Each row is a point on a landscape with many valleys, with its height.
A ball rolls from a point to the lowest of its 2 nearest points, and stops where none of them is lower. Distance is the straight distance between rows; heights are no part of it.
<684>: [159 105 129 125 135 168 172 170 134 170 134  95 128  56 171 126 161  80
 127 119  84 110 137 148 163]  (h 263)
<1110>: [145 126 118 123 160 128 129 114  90 130 124 149 140 104  96 111 121 112
 153 125 117 159 131 133 115]  (h 236)
<254>: [106 137 151  83 135 107 112 113  96 116 116 166 142 171 108 142 134 200
 114 133 102 141 140 139 151]  (h 248)
<1393>: [118 114 167 170 163 122 116  81 154 161 127  58  86  68 130 163 140 134
  87 188 156 143 174  61 153]  (h 480)
<322>: [129 145  92 119  48 103  65 146 123  94 124 158  98 163 133 110 113 118
 183 115 103 131 111 126  99]  (h 307)
<313>: [ 90 187 117 124  85 123 114 172 118  82  90 131 104 153 141  96  82 106
 140 135 175 124 156 151 124]  (h 478)
<718>: [127 107 128 139 136 151 135  65  98 152 158 119 166 223 128 139 144 216
  91 141 141 139 146 119 124]  (h 63)
<1043>: [142 130 107 108 145  90 152 160 102  96  87 127 144 129 139  80 112  71
 144 116 146 122 148 141 130]  (h 153)
<888>: [145  74 137 152 151 169 135 133 173 137  92 125 118  66 146 118 120  48
 121 114 154 113 173  87 158]  (h 417)
<2159>: [146 119  82 121  87 118 169 191 156 114 142 145 157 112 136 127 131  64
 157 133 108 125 103 167 112]  (h 342)
<827>: [118 133 123 106  53 122  94 192 113 135  93 154  92 169 139 138 132 117
 182 123  85 126 152 126 105]  (h 505)
<666>: [128 162 126 139 157 159 140  57 136 124 162 162 152 183  99 156  98 168
 104 112 125  91  93 136 115]  (h 440)
<1570>: [128 150 136 138 145 156 151  79  68 123 157 171 127 173 105 134 136 191
  92 135 120 147 147 155 148]  (h 167)
<208>: [148  91 169 164 106 200 129 130 175 156  99  65  84  45 183 174 139  91
 108 138 118  91 165  94 150]  (h 344)
<1597>: [119  82 121 152 162 134 149  97 164 122 130 129 114  86  94 114 134  66
 138  98 158 110 131  83 128]  (h 226)
<1939>: [164  89 166  96 103 103 111 136 129 160  92 120 134 160 132  86 166 121
 177 114 104 106 125 107 123]  (h 178)
<298>: [112 149 126 164  68 139  75 202  96 122 103 126  89 156 146  89 142 130
 131 122 167 106 172 121  97]  (h 547)
<2191>: [116 107 171  93  96  82 163 154 168 147 167 102 110  65 101 141 170 135
 126 162 155 153  83 120 156]  (h 367)
<1348>: [126  92 112 105  96 114  59 111 107 129 131 142  95 185 103 132 136 194
 142 129  72 165  92 118 157]  (h 293)
<790>: [133 130 138 127 113 168 106 109 132 107 129 171 108 233 110 154 141 205
  83 146 116 130 129 158 178]  (h 435)
<1042>: [125 116 130 106 137  84 142  76 158 113 174 133 145 122  89 155 128 155
 126  99 139 126  69 132 130]  (h 525)
<1825>: [107 190 109 125  73 155  54 118 133  98 136 130 104 168 116 101 102 122
 145 129 125 107 101 113 100]  (h 532)
<2238>: [138 119 163  87 134  79 128 133 141 148 165 130 135  98 107 131 164 135
 100 148 153 153  95 121 165]  (h 383)
<1626>: [113 160  97 167 153 154 120 112 123 150 111 147 157 120  81 137  97  96
 130 123 127 161 145 127  90]  (h 527)
<84>: [157 135 161  83 150 146 131 124 152 107 161 142 167 179 149 134 162 157
  13 144 136 126 110 117 174]  (h 312)
<403>: [139  84 103 148 131 161 167 164 172 114 128 104 120  82 147 105 155  43
 107 114 138  91 147 136 174]  (h 379)
<807>: [150 130 145 131 180 138 129  70  95 137 177 118 147 158 119 131 153 174
  62 146 138 123 122 124 153]  (h 242)
<1901>: [122  97 158 137 111 137 147  75 172 106 123  81  51  40 145 113 125 111
 147 172 148 143 116  84 156]  (h 439)
<163>: [170  93 181  85 133  83 115 114 110 157 116 114 136 112 149  96 167 143
 152 133 121  92 125 111 134]  (h 118)
<1952>: [126 164 112 100  94 112  69 113 144 106 129 172 106 172 109 190 116 191
 148 114  90 137  94 148 162]  (h 692)
<673>: [130 143 143 159 154 160 134  84  45 119 113 139 126 156 134 101 147 180
 137 116 128 127 164 116 102]  (h 258)
<2161>: [165 108 115 106  80  75 139 140 141 110 152 175 143 109 110 120 130  94
 189 124  99 122 101 146 112]  (h 299)
<301>: [ 97 171 145 141  72 132  50 163 106 112 107 158  73 154 129  84 134 143
 136 122 124 101 162 122  99]  (h 574)
<816>: [128 103 112 125 140 125 111  67  98 158 154 117 157 200 116 130 128 182
 100 123 137 119 111  91 113]  (h 140)
<347>: [130 157 102 112  79 115  79  96 104  83 122 173  99 168 126 134 106 162
 164 101  99 132 111 126 112]  (h 350)
<2096>: [ 67 165 122 112  65 100  62 154 139  65 100 156  93 146 179  99 101 122
 148 125 134 131 160 112 106]  (h 588)
<591>: [108 152 160 107 168 136 146  86 160  79 162  99  95  81 146 148 147 150
  19 157 158 151 118  95 174]  (h 381)
<1163>: [158  97 126 137 140 114 138 111 115 179 161  94 157 138  96 121 156 114
 137 131 151 121 109  97  77]  (h 158)
<255>: [102 121 111 149 153 134 140 135 111 152  75 114 172 136 133 100 116 137
 145 109 135 133 133 115  58]  (h 320)
<348>: [116 155  80 123 113 140 157 185 123 144  97 136 151 128 126 133  99  81
 140 110 119 144 134 155  93]  (h 443)
<364>: [100 173  90 133 105 110 105 112 134 115 131 158 165 117 103 170  99 154
 174 110 111 141 100 145  69]  (h 668)
<54>: [155  70 158 105 117 119 167 162 135 177 131 100 138  73 174 112 152 108
 139 145  99 110 104 136 121]  (h 102)
<58>: [143  99 165 146 108 137 146 114 160 150 123  69  28  42 130 138 143  94
 124 191 145 134 124  93 165]  (h 452)
<245>: [137 125 120 138 184 122 144  69 116 130 153 164 139 107  86 137 115 128
 122 110 111 136 113 116 126]  (h 224)
<916>: [133  85 165 143 143 133 173 139 159 188 141  60  86  49 155 144 144 122
 130 170 152 145 108 101 119]  (h 494)
<489>: [113 145 145 118 122 157 100  80 139 125 130 156 114 226  96 141 126 190
 102 123 100 107 110 127 159]  (h 463)
<180>: [136 115 155  89 158  85 152 120 110 129 144 170 132  67 115 141 106 119
 143 135 106 164 130 134 154]  (h 516)
<831>: [144 144 149 117 180 140 129 103 141  86 194 112 130 113 147 158 145 138
  15 154 155 157  91 116 166]  (h 362)
<948>: [ 73 153 112 109  41 107  89 207 135  90  99 156  84 154 198 126  95 101
 147 129 138 129 166 143  92]  (h 556)
<239>: [127 164  99 151  95 167  86 106 125  94 150 173 119 182 148 185  96 231
 127 127 122 141  92 176 129]  (h 672)
<586>: [127  95 131 112 150  94 156  95 162 110 161 126 129  71 111 141 124 142
 129 114 144 156  93 109 135]  (h 508)
<1660>: [106 156  96 145 120 128 128 190 112 131  80  83 135 173 141  99 100 112
 137 114 180 120 154 131  94]  (h 179)
<1287>: [145 109 145 125 172 125 138 125 143 153 116 174 118  50 121 138 113  94
 141 145 105 156 154 125 155]  (h 507)
<2195>: [139  91 116 125 165 121 142  67 101 149 161 106 156 135 122 120 124 164
 111 128 142 142 103  83 104]  (h 200)
<747>: [148  88 158 138 134 126 123  72 153 107 124 115  76  28 151 106 119  90
 128 148 127 138 126  83 163]  (h 423)
<10>: [154 137 176 132 193 118 140 114 112 173 149 117 119  96  90 131 161 101
 132 141 138 105 142 112 142]  (h 632)
<1128>: [122  79 129 137 123 129 190 160 173 163 142 128 139  73 113 123 123  87
 149 109 132 119 113 119 102]  (h 519)
<96>: [139 121  85 135 126 114 146 159 151 100 116 171 138  71 130 141 100  42
 166 111 101 151 138 151 137]  (h 487)
<1308>: [137  80 108 107 116 116 156 174 129 165 114 114 163 129 156 105 129 110
 164 123 126 125 124 119  78]  (h 580)
<1543>: [ 90 122 131 157 108 173 100 104 156  99 133 166  74 215 140 141 112 215
  96 143 104 128 149 149 169]  (h 403)
<2062>: [162 127 161 106 181 162 151  84 115 119 167 135 147 177 149 134 164 176
  36 164 135 131 140 134 176]  (h 280)
<1951>: [152 153  80 139 122 137 153 207 110 129  95  94 115 151 134 112 120  73
 127 124 141 104 140 176 153]  (h 583)
<1180>: [163 117 131 130 119 138 130 152 126 182 128  92 155 162 107 108 168  96
 150 116 134  90 115 116  79]  (h 114)
<1583>: [116 133 116 106 133 100 122 116 167 104 159 154 178 158 108 182 132 194
 103 107 116 160  85 138 152]  (h 699)
<509>: [122 146 128 122 117 101 144  90 163 109 138 134 136 137  88 108 116  98
 149  83 134  81  93 111  98]  (h 500)
<1234>: [113 157 152 117 109 131 130 150  68 129 106 187 127 144  99 130 136 153
 157 127 114 142 156 147 114]  (h 447)
<2223>: [102 152  83 109  53 123 133 207 137 114  98  93 119 170 171 112  98 113
 142 132 159 109 136 163 118]  (h 412)
<133>: [110 119 181 101 179  77 142 115 138 172 135 103 165 111 123 127 166 178
 104 144 144 145 124 117 138]  (h 737)
<1537>: [161 123 159 127 164 117 129 131 110 207 152 109 154 116  91 150 157 140
 117 166 143 161 131 125 129]  (h 411)
<1446>: [101 155  92 141  99 159  43 109 140  90 142 169  70 173 155 174  98 201
 153 140  84 133  92 136 165]  (h 664)
<423>: [123 171 137 108 115 112 134 131 140 124  92 141 146 154  95 103 122  97
 156 103 135  87 120 135  95]  (h 526)
<1899>: [131 161 102 115 126  89 146 155 144 100 130 184 140  92 107 152  94  83
 185 110 107 138 121 155 109]  (h 499)
<160>: [174 123 134 111 144 106 126 102  96 115 118  98 144 144 127  77 151 101
 158 109 134  91 111 110  94]  (h 302)
<1378>: [181  90 155 140 157 130 128 112 116 167 172  86 119  89 105  99 147  97
 137 157 146 123 107  98  97]  (h 198)
<198>: [184  91 141 128 166 146 136 159 104 146  98  89 138  57 181  95 135  73
 128 141 119 119 144 135 130]  (h 115)
<2072>: [128 174  97 145 138 143 120  84 127 101 150 172 154 137 123 180  86 195
 137 106 115 135  98 165 108]  (h 643)
<1994>: [164 104 145 122 155  88 159 102 124  99 141 123 123  75 136  74 138  91
 146 120 133 116 105 112 132]  (h 378)
<1014>: [115 108 109 118  92 126  64 131 119 137 106 130  82 188 109 116 137 157
 176 137  88 143 123  97 124]  (h 262)
<149>: [122 118  71 117 124 137 176 191 128 136 100 134 143 121 163 134 105  55
 121 103 104 145 155 166 145]  (h 460)
<1687>: [141 117  94  96  84 115 160 212  95 106  84 123 127 155 190 108 123  88
 147 116 128 121 149 152 114]  (h 188)
<1632>: [106 132 135 122 105 133  82 101  95  93 130 181  85 196 126 123 107 196
 136 110  92 123 136 120 136]  (h 334)
<1880>: [123 192  89 125  65 134  75 150 109  92 125 117 114 156 123 102 100 108
 138 140 172 124  94 140 102]  (h 561)
<1512>: [158 143  66 129  94 103 102 131 120  87 139 143 161 145 116 121 115 110
 174 105 128 146  84 140  84]  (h 606)
<297>: [134 130 116  92  73  84  98 124 139 114 120 168 121 158 106 114 128 112
 181 107  89 123 103 138 125]  (h 265)
<757>: [149 162 100 131 130 148 108 108 136 105 142 161 156 193 138 201  94 211
 120 129 134 131  78 166 127]  (h 658)
<2182>: [166  83 105 118 109 100 162 149 144 116 153 158 129  73 133 126 141  76
 170 139 106 135 103 151 107]  (h 321)
<1320>: [115 104  59 133 128 135 167 183 149 136 102  94 137 121 157 129  98  65
 115  96 110 116 177 189 198]  (h 479)
<1912>: [108 145 143 159  97 173 127  81  93 111 148 180  97 190 115 136 150 222
 104 130 128 134 167 153 136]  (h 113)
<802>: [ 85 149 131 129 136 140 157  86 128 137 127 154 177 178  90 160 122 215
  95 125 119 150 129 156 117]  (h 348)
<219>: [130  96 129 139 188 136 130  65 138 126 151 139 120  71 111 116 121 102
 117 110 136 133 130  85 142]  (h 192)
<1569>: [ 70 156 135 156  86 120  21 165 146 101 117 145  66 135 166  79 132 138
 124 144 134 111 171 104 127]  (h 596)
<1677>: [170 157 113 146 159 139 135 138  99 122 110 122 132 122  95 103 137  41
 131 119 141 111 148 133 134]  (h 611)
<1846>: [ 92 131 126 138 108 133 116 138  95 146  89 136 139 171 129 107 121 159
 165 110 127 130 142 114  64]  (h 353)
<1839>: [136 129 156 123 186 114 134  72 116 144 175 112 135  93 117 136 147 150
  76 156 142 141 125 112 166]  (h 199)
<401>: [ 94 110 150  86 145  77 126 109 162 157 141 123 173 149  93 139 164 167
 101 116 131 136 112 102 150]  (h 747)
<1773>: [125 158 129 117 114 122 141 179  78 158 110 187 118 126 107 156 105 126
 152 131  97 162 147 163  96]  (h 461)
<677>: [147 124 168 139 171 142 127 103  54 154 114 123 154 140 125  98 146 155
 144 148 125 143 160 114 103]  (h 221)
<515>: [182 103 123 103 168 118 143 112 154  99 182 144 165 138 151 185 115 177
  80 123 147 141  69 144 171]  (h 311)
<1452>: [112 101 169  96 144  85 149 117 150 173 138 131 145 126  91 123 154 141
 152 103 139 108 118 113 127]  (h 757)
<932>: [141 154 142 148 117 178 121  84 135  94 146 169 119 225 124 154  99 206
 100 145 143 118 128 171 136]  (h 467)
<1447>: [111 138 176 161 207 114 126  85 142 167 139  73 135  77 134 156 153 147
  68 186 145 144 174 101 167]  (h 496)
<935>: [ 70 153 117 156  80 127  16 134 141  54 136 160  61 130 184  80 126 149
 122 128 126 129 142 101 116]  (h 612)
<1753>: [130 104  93 120 127  96 187 170 144  97  95 107 140 141 155  87 127  69
 143 108 139 104 140 154 137]  (h 204)
<1398>: [100 211 111 147 121 150 109 104 113  97 121 159 151 146  96 130  85 128
 141 109 129 120 112 151  96]  (h 670)
<1414>: [105 123 120  92 116  81 105 119 164 133 121 150 162 160 103 167 107 189
 151 108  97 156 101 139 126]  (h 688)
<1548>: [111 164 160 152 182 112 131  94 131 133 171  65 105  87 138 146 169 141
  36 189 157 154 154  86 163]  (h 511)
<1282>: [105 202 124 112  96 104 111 146 140  79  99 137 144 141 119 104  97  92
 153 120 146 113 123 146 108]  (h 514)
<77>: [132 137 124 174 172 171 138 127 104 176  99 132 158 127  95 131 135  92
 135 135 130 149 164 119 100]  (h 515)
<1305>: [179 132 157 153 178 158 135 137 117 161 144 119 123  99 106 124 156  57
 137 127 128 112 154 121 138]  (h 622)
<1088>: [135 128  99 120 145 106 140 127 115 104 105 161 149 128 120  95 101  82
 157  97 119 138 134 138 101]  (h 201)
<257>: [120 177 116 129  91 152  77  83 123 126 141 131 128 188 101 114 108 147
 121 123 116  88  84 117  94]  (h 503)
<312>: [101 140 100 117 112 139  68 117 159  86 124 151  90 214 127 192 110 211
 128 130  84 144  92 146 178]  (h 679)
<287>: [128 173 122 136  92 159 140 229  79 145  95 144 107 135 145 122 127 113
 147 118 132 120 165 158 102]  (h 488)
<1973>: [ 99 147 129 134 135 159 148  97 155 108 140 166 181 208 117 186 105 213
  72 134 131 149 124 172 138]  (h 377)
<1375>: [167 105  92 122 129 138 163 204  80 130  92  91 143 123 180  93 138  80
 133 108 122 125 150 150 129]  (h 122)
<1431>: [107 157 164 141 146 142 129 138  65 169 118 163 142 140  76 144 141 159
 146 145 115 146 167 145 122]  (h 433)
<2042>: [132  81  97 137 115 139 197 182 169 107 140 130 114  56 153 106 158  55
 134 129 123 102 124 149 141]  (h 358)
<1417>: [176  98 131 121 147 141 137 166  69 149 104 111 145 102 161  97 141  92
 143 133 114 151 129 137 110]  (h 65)
<107>: [119 201 143 169 117 170 109 174  84 141 111 127 126 157 101 109 143 111
 135 139 160 108 159 143  96]  (h 486)
<817>: [115 128 161 130 184 125 144  67 149  92 166 115  78  72 131 151 115 133
  52 152 141 160 121 107 194]  (h 395)
<315>: [105 146 138  91 159 121 133 120 172 100 161 139 196 152 120 180 143 177
  46 112 132 164 117 136 151]  (h 710)
<280>: [147  87 161 134 150 147 154 150 150 170 126 109  86  34 171 130 143  83
 127 138 104 111 145 130 145]  (h 286)
<1182>: [ 63 181 116 136  81 142 102 145 115 128 102 150 137 150 131 107  96 158
 151 119 140 139 147 125  63]  (h 387)
<1676>: [129 157  78 167 146 139 115 121 160 126 109 141 151 110  84 128  81  55
 142 115 147 141 131 130 111]  (h 536)
<516>: [ 99 161 143 168 127 165 115  78  80  80 128 141 120 180 138  86 141 187
 116 100 138  96 171 130  90]  (h 319)
<561>: [160  90 148 127 160 105 144 102 136 121 121 120 102  36 153  87 131  79
 133 152 116 123 118 111 138]  (h 402)
<1784>: [ 90 209 103 134 115 150  95  93 138 100 131 159 159 137 127 157  79 182
 158 112 114 128  92 159  94]  (h 655)
<1884>: [119  68 148 125 122 138 184 141 176 166 160  97 120  75 124 130 148 111
 143 154 151 126  98  96 107]  (h 506)
<851>: [106 109 137 136 175 122 149  99 122 158 110 111 170 121 105 118 127 143
 151 114 119 137 134 101  86]  (h 291)
<1267>: [146  83  97 114 126 139 158 175 157 135 103 152 134  70 162 132 102  42
 131 120  94 136 157 147 160]  (h 474)
<2080>: [125 166 106 137 113 142 149 217  92 126  86  81 104 162 158 119 101 118
 126 132 166  92 153 181 149]  (h 560)
<1292>: [132 112 112 142 201 143 154  72 149 108 189 142 147 117 114 171 101 153
  70 129 142 139 107 134 175]  (h 270)
<1525>: [142 117 122  92  72 137 117 185 102 180 113 154 125 157 131 139 141 134
 162 124  88 124 137 141 106]  (h 485)
<1528>: [126 155 181 135 146  86 130 126 151 138 148  51  81  71 131 139 170 133
  54 185 160 160 127 106 148]  (h 524)
<2114>: [106 106 120 135 119 145  85  92 123 100 120 164  60 211 134 131 124 226
 110 126  79 134 134 121 162]  (h 370)
<225>: [159  96 187 154 135 138 130  96 156 133 102 105  65  33 163 119 136  64
 139 158 133 104 163  92 156]  (h 442)
<1954>: [132 134 143 111 171 154 160  75 146 115 152 171 165 189 110 164 114 183
  68 124 141 119 119 150 147]  (h 408)
<1865>: [146 137  61 147 143 113 120  96 132  90 153 144 160 113 106 146  95 104
 159  96 120 153  79 132  89]  (h 619)
<1409>: [138  67 131 122 104 126 192 150 175 111 156 147 101  39 139 125 138  84
 152 160 113 129 113 140 124]  (h 339)
<1456>: [ 98 140 160 108 168 120 156 112 152 129 169 117 175 137 100 160 176 160
  44 128 148 152 131 104 152]  (h 719)
<1350>: [140  84 165 155 171 160 133 125 150 164 114 102 134  61 137 142 136  78
 131 139 140 120 163  81 130]  (h 434)
<2063>: [143 128 154 104 131  96 128 133 112 173 158 136 161 138  69 150 159 155
 100 144 138 161 116 137 145]  (h 398)
<105>: [ 88 132 179 115 179 100 159  98 159 151 166  85 159 113 115 143 167 167
  79 138 169 142 133  87 148]  (h 728)
<241>: [169 116 122  97 132 117 103  92 128  94 150 169 140 169 139 159 105 177
 146 104 105 119  74 141 150]  (h 352)
<957>: [117 109  57 156 137 146 159 173 120 154  90  55 138 136 155 145 111 100
 117 109 134 110 169 188 214]  (h 498)
<2101>: [ 71 218 100 148 119 155  97 111 120  75 115 130 155 131 108 102  68 125
 119 138 152 136 126 140 103]  (h 685)
<1426>: [175 107 123  95 166 102 141  89 128  88 173 167 142 119 132 167 116 171
 124 108 127 137  80 145 162]  (h 333)
<2206>: [168  88 173 159 138 174 137 150 162 141 110  60 104  36 195 147 155  68
 111 130  98  90 140 131 163]  (h 315)
<2006>: [128 123 107 108 105  84 141 158 153 107  83  97 148 176 134  68 126  89
 161 107 151  95 124 137 104]  (h 182)
<880>: [141  69 145 159  84 177 140 120 179 152 121 108  58  38 144 136 125  79
 131 175 136 137 126  89 159]  (h 464)
<155>: [ 97 142 108 154  84 144  35 110 131  92 147 163  58 158 163 142 105 185
 137 118  91 138 116 124 116]  (h 650)
<559>: [149 152 168  81 150 117 126 110 140 108 183 117 142 120 134 132 157 159
  32 143 157 131  87 105 177]  (h 341)
<849>: [ 88 128 143 136 162 123 155  75 119 162 124 145 183 152 103 135 125 180
 125 118 117 149 152 127  87]  (h 318)
<98>: [162 104 127 112 152  97 143  81 115 110 160 130 133 119 114  94 141 114
 132 106 130 102  93 112 113]  (h 347)
<1489>: [146 119 112 119 161 120 126 130 129 110 108 179 138  73 119 125  97  44
 154 119  97 160 161 119 152]  (h 497)
<2221>: [120 118  74 118  66 122 167 211  96 113 104 100 135 167 195 125 137 108
 138 109 108  94 152 186 153]  (h 269)
<23>: [113 200 113 153 128 149 102 104  78  78 109 135 120 172 125  81 132 134
 124 116 151 102 150 121  93]  (h 382)
<649>: [130  99 120 103 103  91 105  90 192 128 166 140 136 167  93 164 146 169
 122 111 136 116  72 134 146]  (h 543)
<1285>: [105 124 139 119 125 129 122  89  91 118 115 163 123 187 124 113 131 189
 130 103 100 131 135 118 121]  (h 294)
<856>: [144 131  88 104  47 111 139 191 151 132 121 154 140 153 144 126 128  79
 178 129  96 111 112 171 106]  (h 365)
<1215>: [150 147  68 132  83 106 110 158 114 105 121 118 129 160 113  81 104  83
 154 134 153 139 105 145  87]  (h 587)
<950>: [ 93 175 112 142  69 154  41 112 134  52 144 173  83 148 178 120 101 169
 132 113 116 120 128 115 114]  (h 633)
<1631>: [107 154 104 117  37 144  79 191 158 134  84 110 118 168 154  93 110  99
 152 128 144 109 127 129 106]  (h 459)
<1989>: [ 89 153 145 175  89 153  99 113  79 120 139 171 101 156 113 112 153 201
 119 134 131 136 176 133  94]  (h 169)
<1858>: [164  97 110 136 140 152 159 186  99 112  99  53 153 112 197 112 152  84
 133 115 111  94 147 166 174]  (h 181)
<1542>: [142 118 130  87 101 110 156 181 106 175 128 169 131 110 120 151 110 109
 162 129  98 140 132 156 103]  (h 471)
<1441>: [149 104 128  92  95  94  89 113 121 153 111 135 114 179  92 104 149 139
 171 129  90 122 114 117 140]  (h 225)
<876>: [125 143 119 148  69 151 109 240  73 144  98 117 103 159 164 125 146 127
 128 103 142  99 168 148 115]  (h 513)
<1828>: [150 128 134 117 120 110 131 146 109 111  85  91 153 165 132  78 154  91
 152  98 149  92 134 104 112]  (h 249)
<1734>: [138  83 116  81  97  81  85 121 118 126 140 146 135 163 126 147 124 193
 135 130  96 168  98 119 164]  (h 322)
<2169>: [ 81 140  99 106  53 117  98 170 154 119  91 130 134 163 150 110  97 103
 174 127 120 120 125 137  79]  (h 491)
<893>: [115 124 110 117 109  86 125 123 157 137 136 150 164 125  96 153 103 152
 174  97 111 148  90 139  85]  (h 677)
<495>: [153 104 149  74  97  62 136 132 161 117 157 162 129 110 117 123 157 134
 164 117 107 126  93 133 144]  (h 323)
<2142>: [111 196 136 136  97 147 110 173  79 131  93 170 109 143 105 118 134 125
 148 132 128 114 150 145 106]  (h 466)
<1905>: [138  99 107 102 119 107  84  95 167 129 148 129 134 201 106 153 139 173
 100 108 100 128  67 120 168]  (h 562)
<2146>: [110 131 145 129 147 120 129  62 161 113 129  84  62  56 142 156 117 141
  69 168 155 174 122  85 171]  (h 409)
<1116>: [126 135 153 116 163 122 134  78  87 131 144 167 161 139 106 141 122 182
 110 129 117 151 132 140 165]  (h 206)
<2067>: [141 123 113 156 192 155 130  52 115 122 160 167 139 110  92 163 105 139
  96 133 113 149 130 121 166]  (h 246)
<2211>: [140  92 123 175 178 173 114 143 120 171  84  96 166 109 123 131 123  70
 130 132 122 143 185 105  95]  (h 528)
<566>: [ 82 140 118 114  60 119  81 144 150 143  96 150 138 156 110 144 101 142
 179 130  99 120 125 125  83]  (h 518)
<26>: [143  87  97 125 122 147 179 177 136 165 132  79 163 113 160 109 156  88
 136 100 112 106 118 144 107]  (h 565)
<1830>: [132 157 135 179 147 177 120 158  74 150 101 126 153 151 105 120 142 119
 145 137 137 133 173 136  82]  (h 504)
<1457>: [158  96 183 108 151 101 161 136 114 167 129 100 130  80 147  99 157 120
 146 149 126 109 120 127 116]  (h 53)
<1250>: [151 114 129 120 187 127 156 107 165  74 191 139 135 111 121 189 122 157
  75 123 162 147  72 127 177]  (h 292)
<8>: [ 80 210 133 130  92 130  89 127 114  76  98 127 113 177 130  69 110 129
 127 121 174 107 143 126 119]  (h 432)
<51>: [125  81 151 108  96  90 194 156 175 126 173 141 103  58 120 133 147 125
 160 153 129 139  94 140 137]  (h 354)
<2078>: [142 105  99 144 147 124 116  91  86 158 136 113 159 152 108  95 131 120
 136 122 138 132 103  88  74]  (h 197)
<588>: [118 142 100 133 124 120 151 183 143 132  87  63 158 171 134  87 109  88
 137 116 179  82 124 150 110]  (h 93)
<1430>: [137 101 160 144 198 133 123  50 132 153 134 114 128  60 127 132 131 124
 102 147 133 143 145  92 158]  (h 159)
<631>: [129 134 164  92 160  81 135 111 133 116 154 155 106  52  97 156 127 131
 111 145 122 160 113 140 195]  (h 529)
<914>: [139  77 140 147 162 174 173 183 145 175 114  80 163  88 165 137 136  88
 136 111 120 107 142 125 107]  (h 550)
<2139>: [129 104 104 166 170 164 151 176 133 165  87  89 157 118 138 129 126  70
 130 107 134 121 153 130 107]  (h 537)
<85>: [113 144  80 163 134 151 156 196  86 132  92  56 101 151 165 146  84 114
 128 105 147 114 179 194 179]  (h 531)
<961>: [165 103 125 124 169 129 148 159 127 121  81 116 143  91 161  87 128  59
 149 116 130 124 165 127 142]  (h 157)
<1886>: [129 124 195 142 190 136 135  88  76 166 133  93 183 152 117 136 172 171
 126 155 133 133 176 109 115]  (h 180)
<182>: [123 164 120 117 141 132 114  63 137 117 147 146 150 162  93 121 118 136
 126  95 141  85  85 122 100]  (h 470)
<22>: [ 97 141  74 121  59 117 175 202 119 111 106  89 110 175 196 128  97 117
 124 117 154 102 146 192 157]  (h 349)
<1707>: [106 100 167 113 153 103 164 106 165 133 155 103  86  56 121 149 127 135
 117 160 160 164 118 104 138]  (h 495)
<2089>: [ 97 152 123 113  58  94 100 192 106 111  98 182  84 157 170 129 115 119
 158 120 104 141 160 124  86]  (h 530)
<211>: [144  77 131 149 114 189 148 147 186 125 103  93 105  55 157 129 151  57
 122 108 137  88 171  95 177]  (h 399)
<869>: [123 108 123 143 166 121 158 120 144 137 117 109 157 115  99 103 134  90
 138 100 142 123 127 108  95]  (h 264)
<1140>: [136 101 107 129 137 157 166 172 133 127 123  65 153  63 192 118 159  74
 111 104  81 108 153 161 190]  (h 230)
<420>: [ 85 176  94 150 112 150 130 172 107 112 101 147 132 126 123 122  89 109
 141 132 141 157 156 150  70]  (h 419)
<1641>: [110  88 188 137 187 113 145 113 143 182 138  69 133  68 127 148 141 140
 118 147 160 138 144  88 135]  (h 468)
<76>: [165 114 110 104 108 103 104  82 130  94 152 165 129 161 102 120 129 145
 146 102 105  94  75 126 127]  (h 314)
<1529>: [168 158 106 146 120 134 150 171 117 139 111 118 133 149  96  92 129  56
 130 120 158 104 119 151 119]  (h 599)
<623>: [133 143  94 148 159 114 134  75 139  97 163 155 163 109 114 192  97 153
 145  94 128 135  81 138 117]  (h 631)
<594>: [128  99 184 145 179 136 152 110 151 148 134  89  92  59 127 142 159  99
 132 153 144 126 142  70 144]  (h 451)
<1384>: [132 156 126 143  87 152 126 178 139 185 101  89 144 167 108 114 137  94
 142 118 142  88 121 126  83]  (h 60)
<1819>: [ 68 145 144 170  84 147  67 107 109 122 128 154  89 169 147 108 127 201
 128 128 116 124 157 114  97]  (h 217)
<1895>: [113 109 180 114 153  95 165 129 161 174 131  60 113  68 142 135 148 143
 105 158 158 151 111 102 130]  (h 482)
<1188>: [152 142 166 139 161 145 142 150  80 190 136 144 143 118  80 139 143 126
 137 159 115 147 143 136 132]  (h 422)
<2160>: [136 120 166 164 120 134 116  86 152 158 113  55  40  65 144 154 133 124
 107 199 148 145 152  68 159]  (h 465)
<1810>: [120 120 146 139 167 156 149  73  80 151 154 100 183 186 111 137 164 197
 100 160 132 129 172 122 122]  (h 129)
<1541>: [158  94 143 145 159 114 131 111 115 172 183  87 110  66 117 136 151 104
 108 176 144 154 116 104 132]  (h 227)

For each start below, name the point where the ball stops.
<312>: <2161>
<623>: <1430>
<423>: <1430>
<2089>: <2161>
<1042>: <2161>
<26>: <2161>

Call two points neighbours if one is among the 2 nearest of the other. Go from one point of each pair to the other, from neighbour to neighbour, staying as low as possible. Name the highest point that can't be avoided.
<588> and <1417>: <1753>
<2161> and <1417>: <495>
<1912> and <1457>: <347>
<1043> and <1441>: <684>
<1043> and <1417>: <961>
<718> and <1384>: <2195>
